Points on a hilly landscape, in no order, each with its height.
A ball rolls from a point to the lowest of its 4 nearest points, and stops where none of them is lower. Distance is the straight distance between rows; heights are no part of it.
delek: [-12 -40  16 -22   3   1  22   1  16  26 -16 -35  20]  h=2.33
Difu: [ -3 -27   0  -5  13  -3  11   3  -2  13  -2 -23  -1]  h=8.17
vuz: [-42  -6 -12 -56  -1  10  31 -26 -15 -51 -50  62  26]  h=4.48
bebi: [ 23   2  11  13   1  -8 -36  10  -8  27  22 -14  -8]  h=1.56
nepab: [  1  29 -24  12 -12  -3   6  -8   5 -30  -7  44 -22]  h=1.64
setof: [-39 -19   1 -44  -4   2  31 -15  14 -36 -50  28  43]  h=4.94
zes: [  5 -16  -3   0  10 -11  -4   2  -2   7   5 -10 -13]  h=6.02
gub: [-17 -53  29 -37  -4 -11  32   3  45   8 -37 -33  37]  h=1.26
Mapa: [  2  16 -21   6 -10  -2   6  -1   8 -24  -5  31 -23]  h=1.57
vimo: [ 19  44  -2  32   0  11 -11  -1 -21  15  25  21 -28]  h=2.03
Solev: [-20 -10 -20  -5   7   2  21  -4   4 -33 -25  11  -2]  h=4.41
Nuba: [-13  19 -32  -1 -15  -2   5  -9   3 -52 -17  49 -16]  h=4.79
vokeg: [ -8 -46  25 -19  12   4   2   0  12  39   2 -47  24]  h=1.42
befa: [-16 -17 -10 -11   8   5  26  -5   6 -15 -20  -8   5]  h=4.82
Fud: [ 13  37 -11  21  -8   7   2  -5  -7  -1  12  32 -29]  h=1.97
zef: [-15 -45  24 -32   1  -5  30   2  32  14 -34 -35  29]  h=2.02
maka: [ 19  48  -9  35  -1  20  -4   2 -22   6  24  38 -35]  h=2.73
Gino: [  8  29 -19  19 -13  -1   2 -10   3 -13   1  37 -26]  h=0.56
Mezuf: [ -9 -21  -5  -9  13  -1  22  -2   5   1 -12 -19  -1]  h=8.02
met: [ 22  -6  22   9   2 -19 -48  20  -5  30  43 -57  20]  h=3.85
pupe: [-14 -37  12 -23   0  -1  32  -3  18  12 -26 -22  25]  h=1.12
guzo: [ 15 -17  15   0   4 -17 -33  13  -5  23  29 -31   5]  h=1.81
kotu: [ -6  -8 -21  -1   2   0  15  -3   3 -24 -16   9 -13]  h=3.18
tesun: [ 15  23 -10  16 -10  -3   1  -1   4  -4   6  24 -31]  h=1.73
fasez: [ 17 -12   5   3  12 -12 -17  10  -3  19  16 -16  -9]  h=3.98
Dini: [-22 -25   4 -20   1   0  34  -9  19  -8 -32 -13  25]  h=1.76
sak: [  0 -32   8 -12  14  -3   4   6   0  20   8 -33   0]  h=7.42
Kor: [  5 -36  17  -9  18  -4 -23  13  -4  31  21 -50  18]  h=3.20
sidu: [ 13 -27  20  -3  13 -16 -33  16  -5  34  31 -56  17]  h=3.10
kag: [ -8 -31   4 -14  14   1  19   2  11  21 -10 -30   6]  h=5.44
guso: [  1   4 -16   5  -1  -6   6  -1   6 -17  -8  15 -21]  h=2.11
kare: [-24   5 -27 -13  -3   6  11 -10  -4 -53 -28  43  -3]  h=8.66
zige: [ 23  36  16  33  -2   8 -49   8 -27  29  42 -20   0]  h=7.62
dafo: [-28 -47  25 -41 -11 -12  35   0  44 -10 -42 -20  42]  h=4.53
tal: [  9   8  -9   9  -4  -8   3   2   2  -8   1  16 -26]  h=2.35
ful: [ 30  31  22  28  -3  -6 -52  17 -17  33  44 -49  15]  h=4.78
sike: [ 24  22  20  23  -4  -2 -39   5 -15  29  36 -10   0]  h=8.07
guli: [ 22   3   3  10  -1  -7 -17   5  -5  14  14   1 -19]  h=4.06
nof: [-36  -4 -24 -31   0   8  23 -20 -10 -51 -38  45  17]  h=4.14
gasur: [ 22  40   5  33   3  17 -20   0 -24  18  37  21 -26]  h=1.99
mozo: [ 26  11  20  19  -9 -16 -52  27  -6  31  41 -59  25]  h=4.07
guf: [-16  -1 -27  -4  -1   0  13  -8   0 -44 -20  29  -7]  h=6.11
vitok: [-19 -24  -3 -18  10   4  30  -6  14  -1 -25 -15  14]  h=2.96
Koz: [ 21  49  -3  39   2  23 -10   3 -28  12  37  31 -32]  h=1.67
mubof: [ -8 -20  -6  -1  10  -2  13   3   4  -2 -10 -10  -8]  h=7.46
penov: [-34   2 -22 -23  -1  12  19 -11  -5 -49 -35  34  14]  h=4.93
mada: [ 28   7  23  18  -2 -15 -52  16  -8  32  39 -43  16]  h=4.12
vezip: [  5  49 -28  23 -16  15   6 -13  -4 -25   5  51 -30]  h=4.34
paku: [ 13  56 -20  39  -5  26   8  -6 -20  -6  27  47 -42]  h=5.07
gem: [-23 -71  40 -44  -1 -14  31   8  49  10 -35 -44  35]  h=1.41
lut: [ 15  44 -15  32 -11  17   3  -4  -9  -4  15  41 -38]  h=3.92
tulib: [  4 -33  19  -7  18 -11 -27  13  -4  34  28 -59  23]  h=3.76
Musu: [ 18  19  -4  17  -5  -2  -7   0  -7   8   9  18 -26]  h=1.74
Vid: [ 27  16  21  24  -8  -7 -47  11 -16  31  36 -28   6]  h=1.03
Savak: [ 19  31  -6  22  -2   6  -6   0  -6  11  14  25 -26]  h=2.21
Kolu: [-37  -2 -13 -33  -2   8  25 -18  -3 -43 -38  26  23]  h=3.57
nis: [ -9  28 -27   9 -17   2   6 -11  -1 -44 -14  53 -18]  h=2.84
fime: [ 26  34  10  32   1  14 -35   6 -30  28  43  -1 -10]  h=2.70
tamo: [-36 -15  -7 -35   0   5  32 -12  13 -27 -45  14  35]  h=2.66
ked: [-29 -24   7 -33  -3  -3  34  -7  26 -17 -45  -4  37]  h=2.15
pibi: [ 29  29  12  25  -3   3 -32   2 -16  24  30  -1 -14]  h=4.05

Where does a ball stop that starts at each point below?
kotu => Gino
kare => pupe
fime => Koz
Nuba => Gino
Musu => Gino
lut => Gino
tamo => pupe

Call two points neighbours if one is among the 4 nearest of the other. Go from one point of each pair to the other, from neighbour to neighbour, staying as low as possible. Name the highest point that can't be avoided.
Gino, Koz => Savak
vokeg, bebi => Kor
vokeg, pupe => delek
